Points on a hilly landscape, in no order, each with its height.
A climber steps from a point to the highest of its 2 nearest points, and stops where none of them is higher. Distance is the straight distance between rows; heights are no part of it.
Lavo: [153  90 197 153 123  95 121 116 129 108 170  97 105 135  68 201  95 113
 130  95 142 120 119 113  98 162 142 164 164 116 114 161]  h=4.52
vig: [ 92 119 130 122 147 146 130 121 124 150 141 148 143  77 182  40 154 120
  67 143  63 149 163 136 160 130 147 131 137 180 144 124]  h=4.10
Paz: [112 158 170 110 118 115 119 140 145 134 190 119 156 121 122  38 130 163
  89 151 124 124 127 103 152 137 135 178 144 135  73 135]  h=7.72
Gafe: [151 222 167 136 104 138 160 141 161 149 176 126 150 122 148 112 128 162
  85 153 137 180 100  99 130 188 103 106 158  98 173 102]  h=4.01
zizor: [ 87 114 166 157 106 140 121 147 113 116 122 141 131 135  80 101 124 154
 179 103 169 111  87 108 144 122 123 127 113 137 104 147]  h=5.93
natef: [135 104 108 150 155 113 117  92 148 130 119  97 102  73 134 143 144  99
 118  74  82  93 139 168 117 145 119 138 144 151 114 112]  h=6.24
Divi: [110  89 103 137 163 140 144 120 115 147 107 107 127 117 154 121 112  69
 107 166  89 188 148 147 115 151 140  90 111 182 157 133]  h=7.53
bame: [125 131 127 154 177  98 115 156 101 165  89 129 138 130 158 126 142 108
 174  79  51 132 172 152 117  82 166 136 102 165  82 125]  h=6.17
Vir: [121 105  77 150 140  58 118  84  64 157 103 120 136 157 145 165 115 133
 149  92 108 156  99 173 115  69 127 106  89 107 178 131]  h=6.63
Vupef: [177 149 100 101 102 122 126 112 139 154 131 143 126 133 132 206 164 141
 133 131 157 126 166 159 128 114  97 137 138 120 143 154]  h=7.52
ridi: [129 142 122 124 126 181 139 133 118  94  84 144 146  68 175 109 137 129
  74 142 142 124 128 123 142 166  96 105 155 122 152 102]  h=2.85
miro: [126 158 171 160 122 159 150 158 111 148  56 161 159  83 173 133 136 138
 168 101 157 157 132 101 125 133 101  80 135 147 167 100]  h=5.63
Mub: [114 181 172 122 140 130 130 148 109 119 120 145 180 109 155  43 161 145
  89 131  96 140  89  88 137 129 142 134 168  82 159 107]  h=6.70
Fezof: [154 150 192 119 114 151 107 134 177 103 190  92 162 147  69  92 132 118
 104 194 113 151 126  88 118 152 158 123 181  93 139 155]  h=4.41
bagiv: [137 173 147  95  93 146 103 145 182 130 214 108 143 137  82  61 144 162
 111 194 149 101 145 107 159 142 122 170 150 128  81 132]  h=7.94
kudon: [139 148  71  70 175 133 145 177 113 150  93 139 169 136 205 124 165 127
 132 164  94 153 179 118 119  69 146 142 100 128 136 113]  h=0.68
Fid: [132 107  66  96  89 115 123 107 105 149  94 132 153 142 157 186 105 133
 130 144 188 158 182 156 139  89  87 113  74 109 128 149]  h=1.95
bam: [151 159  98  90 122 143 160 128 130  77 106 154 132 147 139 164 121 153
  86 137 152 136  64 102 125 144 109 146 131  76 169  95]  h=4.64
nupin: [107 163 156 182 166 108 146 162 150 154 179 140 118 103 132  72 161 117
 151 118  66  99 141 116 124 188 171 126 129 165 112 103]  h=4.56
luked: [137  89 206 161 129  60 103 152 106 159 163 108 128 109 133 151 106 119
 118  56 112 127 186 138 112 131 154 189 132 121  66 172]  h=5.74
ritot: [153 105 161 155 160 128  94  96 137 132 129 114 115  61 133 113 152  96
  77  90  66 105 131 148 116 174 134 145 181 131 120 127]  h=5.45
fad: [ 93 101  48  81 175 135 144 119 118 129 143 122 132 158 133  45 131 108
  93 182  67 123 122 142 157  95 158 146 115 155 140 113]  h=3.36
Gaduf: [109  92 149 171  85 169 124 128 113 133  81 147 104 129 116 166  83 121
 137 102 204 134 143 137 158 137  94 105  82 166 102 138]  h=1.60
niva: [128 118 185 151 145 130  84 115  91 142  78 138 147  94 138  89 146 115
 181  91 120 134 133 128 114  75 145 101 182 135 138 150]  h=3.85
bibi: [158  93 166 120 126 121 119 141 176 117 178  95 110 146  74 185 104 110
 119 154 148 126 142 114  99 143 143 151 142 109 104 157]  h=4.34
mive: [144 160 144  56  98 132 113 150 160 108 162 155 122 140 132 162 137 165
 124 144 184  96 152  92 125  92 128 177 135  61  68 142]  h=1.54
rebog: [146 146 131 135  90 103 125 114 147 122 160 159  89 163  66 204 121 169
 144  94 157 102  59 136 131 166 113 147 123 115 153 131]  h=4.35
tozu: [118  81  51 104 139  91 122  80 125 129 128  85 113 156 103 150 110 107
 109 133 110 134 117 182 123  98 137 156 102 137 141 141]  h=7.95
larol: [128  85 120 152 172  84  91 106  88 141  91 107 123 131 129 111 130  96
 155  76  64 121 134 160 114  58 155 150 120 156  99 151]  h=5.68
pas: [ 94  79 111 132  98  94 118  83 102 147 126 116 126 130 104 117 104 137
 144 119 175 143 117 149 138  96  98 104 115 152 145 169]  h=4.33
Duzim: [148 156  70 105 102 116 124  92 143 135 132 165 113 170  77 176 145 177
 133 114 157  84  81 150 140 113 110 129 120 112 175 132]  h=4.57
Nuluz: [116 213 182 135 112 152 153 159 178 155 209 132 138 121 129  57  99 145
 108 176 141 131 105  99 152 183 119 118 121  77  68  90]  h=3.78
gora: [150 142  94 117 144  99 137 143 150 105 148 105 107 168  72 135 145 133
 156 140  83  81  93 137 109 126 153 159 141 119 129 116]  h=5.21
befu: [130 100 157 120 106 205  95 123 148  62  97 153 135 133  92 128 120  90
 157 178 146 128 126  73 130 116 163  83 190 113 123 126]  h=4.49
Gogub: [137 126 128 153 149 135 156 164 114 147  98 103 133 103 158 168 118  96
 132 129 116 198 148 131  94 160 122  81 104 170 155 122]  h=8.13
limi: [138 231  91 101 114 144 183 165 158 154 139 173 144 138 174 131 148 202
 115 126 167 120 137 109 162 146  99 122  90 122 137  69]  h=4.03
Lik: [105 117 112 126  99 102 146 116 115 154 130 130 150 132 108 129 122 165
 127 136 168 171 114 146 143 140  91 108 110 161 185 152]  h=4.58
fer: [143  94 145 177 174 126 101 168 115 142  83 113 117 101 143 146 133  73
 177  96  68 116 192 128  88 105 155 125 131 142  74 116]  h=6.72
kivaz: [173 179 130  96 110 115 138 143 140 108 129 167 147 129 154 195 132 162
  98 109 177 120  92 118 115 151 100 145 131  79 151 124]  h=4.38
lan: [144  70 112 160 142 170 116 105 165  78 125 101  85 145  63 145 105  61
 143 144 106  60 114 124 105 161 156 124 162 145  92 107]  h=5.91
Temo: [ 93 100  76 177 144 134 122  82 114 136  92 109  89 114 111 121  94 117
 159  81 121  88 101 169 139 119 114  91  79 166 128  88]  h=2.21
leb: [139  90 175 151 128  56 107 127 107 147 146  97 115 146  95 167 110 109
 147  73  89 124 172 136 121  72 159 169 158 124  89 186]  h=5.48
tizod: [118 150 154 160 138  49 143 144 108 160 157  93 129 163 109 154 134 144
 149  91  90 167 101 146 108 150 148 134  99 163 157 146]  h=4.97
ber: [108 111  72 118 133 190 156 118 116 132  59 147 154  87 200  87 138 121
 124 158 154 152 167 118 150 120  95  70 114 159 133 100]  h=3.60
gop: [ 68  90  82 136 143  89 156 103  72 135 121 132 145 143 120  49 107 168
 138 109 136 125  86 148 148  84 128 119  82 154 164 121]  h=2.95
pav: [135  87 129  57 103 125  87  86 118 109 113 126 147 138 110 127 127 132
 123 148 141 134 154 128 114  71 121 160 173  68 131 203]  h=7.05
Dok: [146 103  91 132 135  67  86  83 108 135 112 121 118 123 142 220 124  86
 133  65  84 104 136 179 109  92 109 134 137  98 132 142]  h=0.66
dal: [106 109 176 159 103 164 112 109 117 130 106 130 154  75 143  68 145 101
 130 140 145 149 133 115 142 155 107  76 183 145 166 137]  h=3.29
Zet: [120  88 100 123  86 109 123  98 128 113 126 139  85 168  98 206 100 129
 148  99 175  89 138 148 138  92 122 150 103 107  92 163]  h=4.11
zuri: [135  93 104 158 122  34  91 105 100 170 118  96 116 145 139 196 121  90
 142  63  74 145 178 189 137  88 131 134 108 132 102 165]  h=0.47
Gumo: [121 158 106 122 147  99 166 180 123 182 133 122 153 155 123 121 143 160
 162 160 100 185 158 126 128 124 140  91  85 184 181 142]  h=5.19
sapo: [166 130 132 120 148 113 124 150 156 121 151 118 104 122 123 166 139 136
 131  97 110  64 151 129  91 137 138 179 114 112  62 111]  h=1.69
tozan: [110  91 148 176  74 115 138 124 113 153 128 118  99 123 120 154 108 158
 128  92 176 125 160 166 139 158  93 121  62 171 113 132]  h=1.44
pumo: [110  98 118 146  76 156 130 113  79 129  64 185 117 149 126 199  80 139
 137  99 215 130 146 133 177 109  99 127  76 127 110 140]  h=1.74
poz: [ 53  94  94 147 137 116 169 133  90 137 105 111 126 129 140  88 101 149
 144 120 129 134  96 142 140 140 113  96  60 178 158 115]  h=2.76
bara: [133 185 173 127 128  93 135 150 165 141 204 115 138 149  88 123 131 172
 118 139 140 137  87 118 113 167 132 148 127 112 137 134]  h=7.96
sifi: [157 120 112  80 125 124 117 140 163 102 161 133 100 149 108 176 142 146
 127 123 150  68 144 133 118 106 146 201 129  87  67 134]  h=1.61
dol: [104  80 152 127 121 155  96  96 127  85 120 127 120 123  83  71 121 112
 154 144 141  85 105 113 126  96 155 135 184 114 103 147]  h=5.02
sunek: [191 122 185 139 126 165 118 140 158 107 121 146  99  89 137 213 109 109
 119  97 156 107 156 105  88 156 122 166 148  90  86 128]  h=5.40
Neruz: [191 205 154 124 154 128 129 162 170 112 151 135 133 128 125 152 146 136
 119 142 106 126  97 111  93 151 162 141 153  77 144 106]  h=7.46
Nimoz: [137 173 145 116  92 122 125 129 163 114 196 123 113 137  80  99 158 178
 115 142 147  93  98 125 135 169 107 150 153 118 118 131]  h=8.26
Toped: [107 162 119 154 134 123 124 116 161 166 176 125 118 123 110  42 191  98
 131 155  91 107 138 141 156 151 142  82 171 197 170 108]  h=3.41
Geme: [149 137 172 108 104 137  98 105 124 120 102 141 160 103 113 110 141 160
 144 126 160 143 102 114 135  93 119 111 199  96 178 161]  h=4.62
tinon: [ 90  91  43 100 158 111 130  96  92 141 109 124 143 152 125  55 125 135
 129 143 110 135 102 144 142  67 130 140  92 142 132 133]  h=3.16
lonam: [106  51 133 127  82 129 114  81 123 130 130  98 100 109 103 131  86 116
 124 107 181  99 195 159 130  88 107 150 133 135  71 183]  h=4.84
fuges: [ 87  97 137  92  93 177 103 114 138  82 105 127 157 141  96  71 140 105
 147 185 151 118 114  86 144 118 147  91 176 108 116 130]  h=4.71
Zevis: [103  91 136 175  98  95 110  98  99 165 113 102 100 109 152 156 106 135
 123  56 148 110 163 192 126 124  93 119  98 149 113 132]  h=1.22
dusef: [130  67 123 117 114 116 124 123 127 113 126  92 116 151  96 160 101 103
 136 132 157 125 162 152 127  77 129 156 116 133  81 175]  h=4.40
siz: [107 175 116 108 113 152 156 187 175 124 200 124 114 170  97  95 115 162
 154 195 160  98 104 104 147 152 147 143 112 145  99  94]  h=3.80
dip: [162 209 175 146 155 110 167 150 174 148 198 136 106 144 112 122 120 143
 115 145 103 125  69 108  99 169 153 153 132  67 121 110]  h=7.74
melas: [120 114  91 131 110 203 129 103 115 109  50 159 161  93 169 117 116 118
 112 149 172 150 125 105 153 127  88  71 148 131 158 111]  h=3.23
relir: [110 183 120 121 186 154 147 185 124 123 183 165 120 154 178  71 161 100
 109 156  42 114 132  96 150 134 208 142 141 102 123  80]  h=4.09
Zape: [106 167 185 138 169 114 178 193 116 155 158 132 153 122 173 123 106 121
 103 119  98 177 122 104 103 146 155 119  87 119 138 119]  h=4.77
lazi: [123  88 180 144 112  99 102 137 107 144 140 109 138  99 134 123 124 143
 117  99 144 126 164 139 115 118 124 169 114 145  96 161]  h=6.07
pibe: [182 136  55  76 143 160 108  85 150 105 100 124 144 136 123 138 136 131
 118 170 119 121 125 139 128  85 124 111 171  94 180 121]  h=6.03
gasut: [152 121 148 138 135 187 113 127 147  92  79 134 133 126 109 167 123 100
 156 144 144 152 118 104  96 127 133  98 169 116 134 129]  h=4.19
Vek: [ 91  74 162 148 142  99 156 140  85 127 128 103 131 108 169 102 107 113
  74 111 100 171 112 136 126 167 118 135  92 156 141 140]  h=6.60
nodo: [131  98 138 158 140 125 114 126  98  78  88 124  98 106 138 177 116 107
 126  72 113 127  88 141  93 150 120 129 122 116 131 115]  h=4.14
Bage: [121 159 101 127 128 192 169 140 144  74 143 147  98 125 150 102 135 122
  98 157 126  96  97 107 148 185 116 125 124  99 133  62]  h=5.25
zok: [158 154 153 145 141 109 147 190 138 156 129 124 125 140 150 200 123 115
 164 110 150 158 188 106  88 118 145 113  62 134  80 127]  h=7.97
nado: [174 145 114 130 162 112 143 150 122 128  89 122 124 142 149 222 127 105
 142 122 120 193 131 133  88 144 129 105 110 133 174 134]  h=8.89
kolog: [168 165  97  89 139 131 149 161 144 161 124 126 161 152 136 137 170 147
 135 179 126 192 154 116 121 108 136 107 121 151 172 146]  h=5.31
Soge: [ 93 164 165 138 121 120 146 131 118 116 162 122 149 103 138  47 149 152
 104 135 121 145  81 112 131 186 108 126 167 111 159 124]  h=7.10
buve: [165 149 112 108  91 123 132 153 161 159 153 135 130 172 119 217 134 157
 154 149 178 150 165 133 133 125 117 131  87 148 123 149]  h=7.98
zorof: [112 120 117 140 133  90 141 116 130 134 149 101 106 151  99 143 128 139
 132 123 121 140  77 156 129 157 124 117 110 159 191 149]  h=4.79
bofi: [131 144  97 123  85 115 128 118 114 123 140 178 110 139 155 225 132 162
 124  73 169  64 142 154 137 137 103 162  66  95  98 131]  h=1.89
Duvu: [109 139 144 164 133  77 152 166 122 183 153  99 137 155 139 133 129 136
 144 132 114 179 160 150 130 127 134 134  81 186 124 151]  h=5.10
Tanal: [133  93  81 147 158 147  90  75  99 142  67 111 111  79 151 130  98  64
 138 107 138 132 158 147 121  77 129  83 121 146 110 112]  h=1.34
Bibov: [188 158  85  91 120 150 111 103 157 132  82 162 145 122 138 176 157 147
 151 135 161 125 146 118 109  81 117 106 162 105 154 138]  h=6.80
ladav: [134 139 177 158  85 126 132 136  97 156  85 150 143 107 142 175 110 148
 155 103 189 180 134 122 134 129  81 100 123 136 160 146]  h=6.15
mobeg: [128 124  63 125 113 187 154 111 134  91 123 151  75 127 130 131  98 113
  71 151 140  98 100 144 156 186  97 135 107 134 152  71]  h=5.73
tor: [147 173 142 145 124 164 125 136 158  98 165 136 103 107 111  89 177 115
 131 136 107  70 102 111 130 182 156 148 174  95 101  83]  h=6.05
limuv: [103 125  67  71 128 143 148 137 133 122 161 105 135 150 128  52 132 135
  91 197 108 122 126 142 157 140 118 149 117 144 148 120]  h=3.51
difut: [161  98  88 156 136 144 101  77 151 129 104 120  71 100 106 185 121 103
 147  66 126  66 141 165 138 128 111 117 133 154  93 117]  h=5.82
Goka: [126 106 128 114  97 147 129 134 115 119  86 172 111 110 170 193 115 147
 119  92 182  67 149 136 141 121  91 157  77 113  63 107]  h=2.09
dufak: [131 102  58 102 176 150 105  92 111 137  85 111 120 104 166 104 125  88
 111 133  87 120 148 159 119  83 130 131 100 150 112 114]  h=0.96
vebav: [101 194 143 131 108 150 152 156 172 122 212 119 119 160 109  41 144 139
 129 172 142  95  90  92 151 185 144 133 123  96  91  72]  h=3.73
zol: [128 131 101 110 107  83 122  83  79 162  93 142 180 122 175 133 132 154
 125 115 164 162 117 146 127  90  76  96 130  94 206 148]  h=5.64
Fipe: [109  98 166 160 113 108 132 154  72 156  88 112 145 123 160 124 112 142
 131 102 162 182 155 136 129 107 100 101  85 143 135 153]  h=6.59
pab: [128  90  71 150  81 134 160 119  80 146  68 159 128 169 143 190  86 157
 137 125 193 149 147 144 156 102  80  98  48 116 133 124]  h=1.85
nog: [142 136 155 109 150 122  83  80 105 125  69 139 153 111 123  92 164 143
 164  97 108 112  94 134 112  61 138 108 205 102 174 154]  h=4.25
Fen: [ 86 108  71  80 128 169 154 100 109 128  98 131 171  87 198  64 125 114
  90 198 135 169 167 121 168 138  71  96 118 153 137 101]  h=3.93
tup: [162  86 162 168 123 172 111 122 155  97 126 108  97  94 118 182  94  85
 129 112 134 107 167 110 105 164 141 154 165 124  84 129]  h=5.84
putiz: [144  94 108 163 129 159 121  93 170 111 118 117  71 125  75 184 111  88
 176 111 116  67 161 142 115 109 135 132 146 158  82 124]  h=6.74
Puvi: [111 160 115 118 129 130 161 184 167 139 194 108 104 149 120  99 117 155
 131 163 138  84 146 130 148 177 120 160  69 156  85  94]  h=3.74
Makuv: [144 140 112  80 152 120 113 112 109 113 138 131 175 168 133  48 164 159
  84 179  65 164 102 130 151 105 165 155 163 124 173 144]  h=4.65
zodot: [135 114  78 106 150 167 137  83 125 110  75 133 185 116 149  75 133 117
 109 179 107 174 107 115 125 100 119  74 178  94 199 123]  h=5.27
gara: [139 121 128 138 129  90 118 116 130 150 116  97 103 156  82 199 131 117
 194  93 131 140 148 151 111  93 136 109 138 142 146 167]  h=4.96
pega: [125 103 119 155 138  56 111 133  99 197 106  92 117 132 145 149 118  88
 127  79  89 173 186 192 128  87 138 111  94 193 117 155]  h=0.39
kad: [129 154 112  94 146 161 165 163 125  72 113 137 131 132 152 124 126 126
  87 172 114 122  88  95 125 151 137 133 133  76 139  89]  h=4.93
Tozus: [134 111 102  70 136  76 115 130 103 136 127 117 146 137 159 119 145 143
  90 137 123 136 153 155 115  92 130 170 109 116 115 149]  h=7.09
nif: [157 143 135 124 119 101 146 177 113 145 118 124 119 169 149 238 110 122
 156 136 161 173 153 129 103 134 128 109  82 131 119 149]  h=8.27
nik: [115 109 187 176 124 151  90 124 126 133 109 133 140  84 107 102 145 105
 172 125 128 110 138 116 114 134 142  80 193 152 141 141]  h=3.55
gati: [137 100 134 131  81 171 121  85 161 118 127 150  84 162  63 158  97 117
 179 140 178 112 149 111 146  95 130 134 160 153 121 172]  h=3.98
sune: [139 145 141 127 119  79 125 149 141 130 139 146 110 139 153 186 136 162
 143  74 144  71 143 141 100 117 129 162  69 107  88 124]  h=1.78
tar: [ 87 153 188 148 112 114 105 137 122 134 186 131 155 120 114  19 165 153
 103 132  92 121  86 100 157 160 140 148 162 141 121 140]  h=7.45
mateb: [191 187 199 110 125 168 109 139 168 100 143 141 147 101 128 157 132 140
 107 131 153 145 107  88  97 144 126 126 174  56 141 115]  h=7.08
gez: [118 179 130 177 142 122 141 139 134 123 112 158 108 102 128  95 175 147
 175  91 105  94  86 123 109 159 132  90 142 163 160  91]  h=4.18
Sulu: [131 176 201 162 164 136 166 202 121 148 122 142 155 102 153 134 111 130
 143 110 140 161 102  75  89 151 145  97 102 112 121 107]  h=4.92
Nubep: [127 103 128  90 109 101  99 114  93 128  96 125 158 114 156 125 128 125
 102 126 133 157 149 141 131  77 112 149 143  84 132 183]  h=7.67
Karat: [113  85  73  84 124  92 137 109 110 134 127 106 123 155 135 161 119 131
  90 135 138 140 123 156 118 119 115 163  60 105 119 155]  h=7.40
ralud: [134 121 138  85  42 152 109  90 108 141  98 178 141 137 151 199  99 149
 136 110 220 140 163 121 164  98  73 141 132  79 132 177]  h=1.33
boked: [105  75  73 131 161  63 105  68  88 142 111  88 120 161 104 145 100 106
 136  89 107 143  95 167 124  77 128 126  95 118 141 158]  h=7.25
big: [165 105 145 103  87 136 113  98 173  97 149 107 101 175  59 190 101 128
 167 150 168 132 166 118 115 110 147 146 167 115 126 181]  h=4.15
Fofos: [ 70  91 107 197 150 152 153 121 108 127 111 131  97 121 123 110 110 106
 147  99 123 114  96 145 148 160 132  73  80 181 144  84]  h=2.54
Butu: [124 169 111 107 175 134 136 164 125 121 158 128 122 138 156  69 170 126
 104 156  51 112 120 125 127 121 166 164 131 136 119  86]  h=4.24
kesid: [139 136 137  64  71 153 105 116 126 110 116 179 122 140 136 184 122 162
 152 121 203 114 165 103 139  76 101 162 143  81 100 174]  h=1.46
vogut: [125  90 164  99  57 122 106  95 108 131 122 150 135 113 175 180 112 147
 108 102 206 136 138 144 154 141  65 150 142  82 123 172]  h=1.19
kasir: [156 108  28  95 134 126 121  65 148 128 119 114  91 143 103 186 107 103
 116 146 141 116 117 169 118 113 114 127 101 136 152 127]  h=7.17
vege: [100 156 170 178 128 161 179 173 118 122 108 162 138  94 174 120 127 140
 132  94 157 134  96  90 124 174 119  94 110 127 130  81]  h=5.17
Gab: [116 133  96 143 112  39 118  82  70 188 117 129 151 120 164 152 134 146
 133  86 122 157 117 174 134 108 106 101 101 124 198 161]  h=6.14
Pof: [155 117 114 144 139  56 118 135 140 149 161  78 111 176  83 194 125 101
 166 107  92 135 157 149 109 101 159 159 129 153 107 166]  h=5.22
Nedul: [147 119  43  84 167 120 146 124 109 156  90 130 134 120 196 127 139 112
 115 145  83 152 170 161 125  82 121 136  77 137 142 126]  h=0.77
Tatok: [ 90 119  83  81 132 146 188 119  97 108 103 136 174 114 186  64 113 169
  86 189 137 172 133  99 168 145  66 126 121 116 159 104]  h=4.16
Letem: [143 115  95 156 145 119 141 130 166  98 164  90  82 167  53 146 109 105
 150 132  81  75 104 132 118 165 150 146 139 152  92 110]  h=5.46
sevi: [ 99 106 145 112 167 108 145 173 121 114 172 123 131 144 129  98 108 124
  78 134  87 127 107 116 119 140 170 180  84 129 100 132]  h=4.53
Per: [123  51 165 170 123 134 100 103 124 106  97  91  98 104 109 150  83  69
 141 109 137 117 130 122 105 127 129 118 165 129  98 150]  h=5.20
bimam: [155 206 165 137 102 155 131 140 164 125 157 120 153 119 125 104 172 135
 102 165 124 174 126 112 136 174 122  86 179 135 193 113]  h=4.13
dozi: [144 123 175  81 130 142 104 135 160 110 178  93 181 152 114  90 125 100
  64 213  93 190 147  89 133 149 176 149 152  88 115 154]  h=4.48
zul: [144 150 154  83 137 117  99 145 141 120 176 136 174 168 122  63 152 121
  91 197  85 156 135 100 151 103 183 155 160 128 127 154]  h=4.54
muzu: [177 121 140 143 140 168 110 118 122 109  73 155  86  91 153 199 122 106
 114  79 133 101 114 133 104 147 111 145 142 102 121 100]  h=4.75
pok: [125 112  71 156 155 127  81  47 110 162 110 101  95  79 129 123 103 109
 149  67 135 116 136 157 131  79 113  77 106 170 129 104]  h=1.76
gipe: [137 119  30 105 133 158 154  83 154 117 126 108  76 126 103 133 117 110
  88 163 137 111 108 175 140 151  91 127 111 145 154  97]  h=6.38
dused: [139  61 200 186 131 100 107 116 118 119 136  96 108 103 105 158 102  86
 146  74 114 129 110 116  99 154 147 147 185 131 123 155]  h=4.76
daz: [123 147 165 150 189 100 153 177 119 146 186 141 128 132 155 114 113 110
  98 111  60 166 100 111 105 160 172 169 103 119 122 125]  h=4.63
Pidoz: [125  88  98 154 101  75 105  81  93 120 112 111 101 116 157 223 103 113
 122  78 151 116 138 192 125 107 100 119 103 108 123 147]  h=0.92
poto: [153 138 139  83  89 170 120 167 140 131 104 128 141 114 159 166 131 142
 127 157 182 138 223 107 121 106  98 136 103 125  70 143]  h=2.16
fevo: [123 125 105 104 174  90 137 140 148 121 189 111 117 176 115  87 144 117
  88 149  45 109 121 130 143 124 183 189 119 164 103 125]  h=4.39
Pime: [139 178 170 184 123 130 126 153 151 133 133 157 106 136  85 141 152 150
 176 115 126 115  83 112 113 171 137 101 149 135 141 100]  h=4.42
mif: [138 153  86 110 131 112 111  92 150 105 115 140 101 141  79 128 136 162
 147 116 127  66  76 156 129 104 131 140 142 128 150 109]  h=4.89
sal: [119  93 134 121 157 116  92  96 117 112 113 113 139 142  84  96 122 114
 155 119  93 105 123 136 121  63 163 155 154 135 100 158]  h=5.18
namoz: [120 196  76  87 109 157 182 192 154 142 140 149 149 189 132 110 132 210
 159 163 168 115 121 103 166 122 111 131  80 144 120  84]  h=3.92
zorab: [ 87 112  92  95 108 122 169 129 108 129 104 124 160 135 144  98 117 174
 106 156 171 157 126 120 159 141  91 123  93 124 135 128]  h=4.37
ludok: [122 185 136  94 111 144 165 187 164 116 154 147 154 167 107 103 123 193
 161 156 176 112  87  77 162 123 126 143  99 110  95  81]  h=3.86
zame: [116 150 126 139 142 120 130 137 122 142 113 133 131 102 134  87 165 165
 140  99 107 106 109 146 128 132 116 121 126 157 144 123]  h=3.91
mima: [124 106 147 132 160 112 100 144 142 123 138 112 147 156  85 107 139  95
 165 160  75 143 113 106 119  92 199 120 156 163 131 154]  h=4.91
zemu: [ 98 149 133 156 154 115 138 141 125 156 195 146 126  97 166  61 163 125
  87 118  47 113 155 148 165 167 159 159 120 191 125 112]  h=4.36
bod: [121  92 105 170 186 128 114 129 101 105  62 117 106 104 140 162 113  78
 167  85  81 121  89 160  87 127 148 112 116 134 115 110]  h=3.66
Golig: [158 146 187 132 108 181  96 116 160  81 141 130 130  99 121 109 123 121
  85 152 151 118 125 110 122 178 137 133 171  73 112 117]  h=6.67
peba: [ 87  81 133 133 104 155 119  94 105  95 100 144 120 123  72  99 108 143
 152 132 179 124  82 125 141 104 104 111 147 126 120 157]  h=5.49
vite: [137 136 139 113  97 126 123  89 103 131  65 152 169  88 155 126 130 167
 113 105 175 139  95 130 138 110  87 103 180  97 201 139]  h=5.06
nosoz: [119 217 177 133 119 158 187 156 156 132 202 131 130 123 159  89 108 152
 101 145 151 148  96 101 151 199  83 109 117  92 120  76]  h=3.87
bab: [164 117 140 151 122 181 108  86 167  90  98 134  96 127  62 184 108  83
 148 135 130 138 110 130 116 158 142  99 184 132 156 136]  h=3.83
pudi: [146 128 106  72  83 139 134 126 137 155 104 128 155 112 167 154 128 164
 117 167 192 162 208 140 151 127  69 125  98 134 101 144]  h=2.06
loko: [167 182  91  85 133 150 127 145 160 128 136 123 144 143 124 117 162 151
 129 175 118 135 144 129 127 111 138 127 160 126 161 113]  h=5.50
vuk: [ 98 133 108 139 129 124 115 101 136 149 137 115 132 112 101  58 163 129
 144 141  90 110 120 149 146 122 134 105 147 162 150 120]  h=3.63
kufad: [154 153 166 126 117 146 115 126 178 134 163 112 143 127  95 125 158 110
 114 182 108 148 148 112 125 162 151 101 170 159 156 142]  h=4.30
Med: [121 112  93  92 111 131 143 155 152 126 175 100 112 140 111 104 127 134
 111 173 140  97 152 139 132 138 122 170 107 158 102 121]  h=3.64
Pefir: [181 151 167 140 138 161 101 114 168  78 162 120 114 114  96 106 133 127
  99 147  98  75 123 103  99 158 161 159 195  49  96 117]  h=6.35
rifu: [ 89 150 150 114 173 157 136 164 122 115 189 152 127 169 150  44 171  76
 115 176  43 141 136  85 158 145 195  92 161  89 165  73]  h=3.95
seram: [120 128 160 107 111 186 136 149 129 101  82 167 149  73 181 131 111 136
  99 119 181 127 130  97 145 147  85 127 125 110  95  95]  h=2.53
Mari: [140 135 144 118 122 168 126 157 139 115 108 146 128 110 150 159 127 128
 112 129 177 110 158 107 120 129  99 142  84 124  75 102]  h=2.31
ziled: [127  58 190 105  93 114  94 106  99 119 132 111 133  86 142 109 106 122
 103  98 166 117 182 144 128 110  92 159 152 116  90 184]  h=5.55
sep: [ 82 163 119 121 174 115 156 155  98 158 127 152 160 104 200  62 150 140
 108 125  77 161 154 112 146 115 144 124  95 170 151 118]  h=3.90
Konud: [ 93 177 197 144 143 108 126 176 105 132 135 149 172 123 128  59 148 171
 133 103 133 131  87  76 106 120 142 133 133 107 118 130]  h=6.39
panod: [123 115 151 181 101  94 121 114 133 132 149 126  76 144  54 188 107 132
 170  67 151 112  71 143 124 157 120 125 152 144 150 151]  h=4.12
Giti: [111 146  75 106 170 130 127 108 109 110 106 130 178 153 128  53 145 135
 117 178  74 150  82 107 144  92 153 108 163 125 190 119]  h=4.85
livus: [158 124 136 140 155 135 119 169 128 123  74 134 112 129 135 189 122 102
 182 111 129 119 175 118  94  88 152 134 112 128  73 122]  h=7.44
Vate: [ 85  64 127 167 133 108 129 143  82 149 105  90 136 125 152 112  94  92
 104 124 118 191 154 164 132 124 120 111  82 175 128 151]  h=7.02
Korek: [108 124 181 192 166 122 142 170 127 151 150 137 122  95 153 108 139 120
 148  84  93 112 129 107  96 187 160 122 111 151  92 105]  h=4.72
zufo: [111  92  89  96 142 149 146 137 124 105 121 109 127 172  86 118 100 109
 141 204 125 179  88 114 117 136 133 120 106 139 147 138]  h=4.55
dad: [130 181 151 171 118 167 140 162 149 117 192 150 109  99 163  47 179 105
 126 136 118  72 132  93 155 196 138 101 154  95  93  54]  h=5.75
Kufa: [147 149 164 168 136 102 122 127 134 142 105 142 116 148  84 170 147 148
 209  96 124 133 105 128  96 110 146 108 154 146 149 136]  h=4.66
lozar: [108 154 170 143 136 118 132 156 120 106 151 145 149 154  91  70 137 176
 153 126 144  90  62  84 123 136 145 137 138 109 119 113]  h=6.20
peg: [104 121 123 125 137 145 131 144 143 103 188 122 129 169 119  53 184  51
  94 181  51 118 130 114 155 180 176  97 169 131 157  94]  h=3.79
tuzib: [164 213 138 102  94 137 135 151 157 139 132 166 149 113 136 148 162 179
 111 110 167 102 128 123 129 139 102 141 126  97 133  86]  h=4.17
Lib: [122 111 107 110  87 155 119  85 145 131 120 162  78 149  89 155 111 156
 173 100 187  67 158 135 154  64 124 141 118 141  89 152]  h=3.84
digi: [ 73  90 101 124 151 145 183 126  80 119 113 122 136  90 204  86 116 119
  65 136  90 171 138 124 141 157 105 110  97 147 169 122]  h=6.08
zilu: [123 124 175 168 181 108 117 128 116 142 128 121 130  81 151 104 148  98
 108  81  56 130 110 124 109 173 161 139 154 147 138 125]  h=5.01
firor: [ 94  80 115 134 168 136 137 133 117 115 115 106 148 169 104 101 127  71
 142 190  96 161  90 107 121 119 174  96 153 151 155 122]  h=4.73

Call two points neighbours if one is among the 2 nearest of the other. Go from one point of each pair to the other, from neighbour to neighbour, staying as high as possible. Name the lowest point that can't be avoided.
putiz and natef: difut
Nimoz and Vate: dol
tozu and Nubep: Tozus

Where does a climber stop that starts at each point below?
vuk: lazi
rifu: Vate
dad: Nimoz
pas: Nimoz
nik: tozu
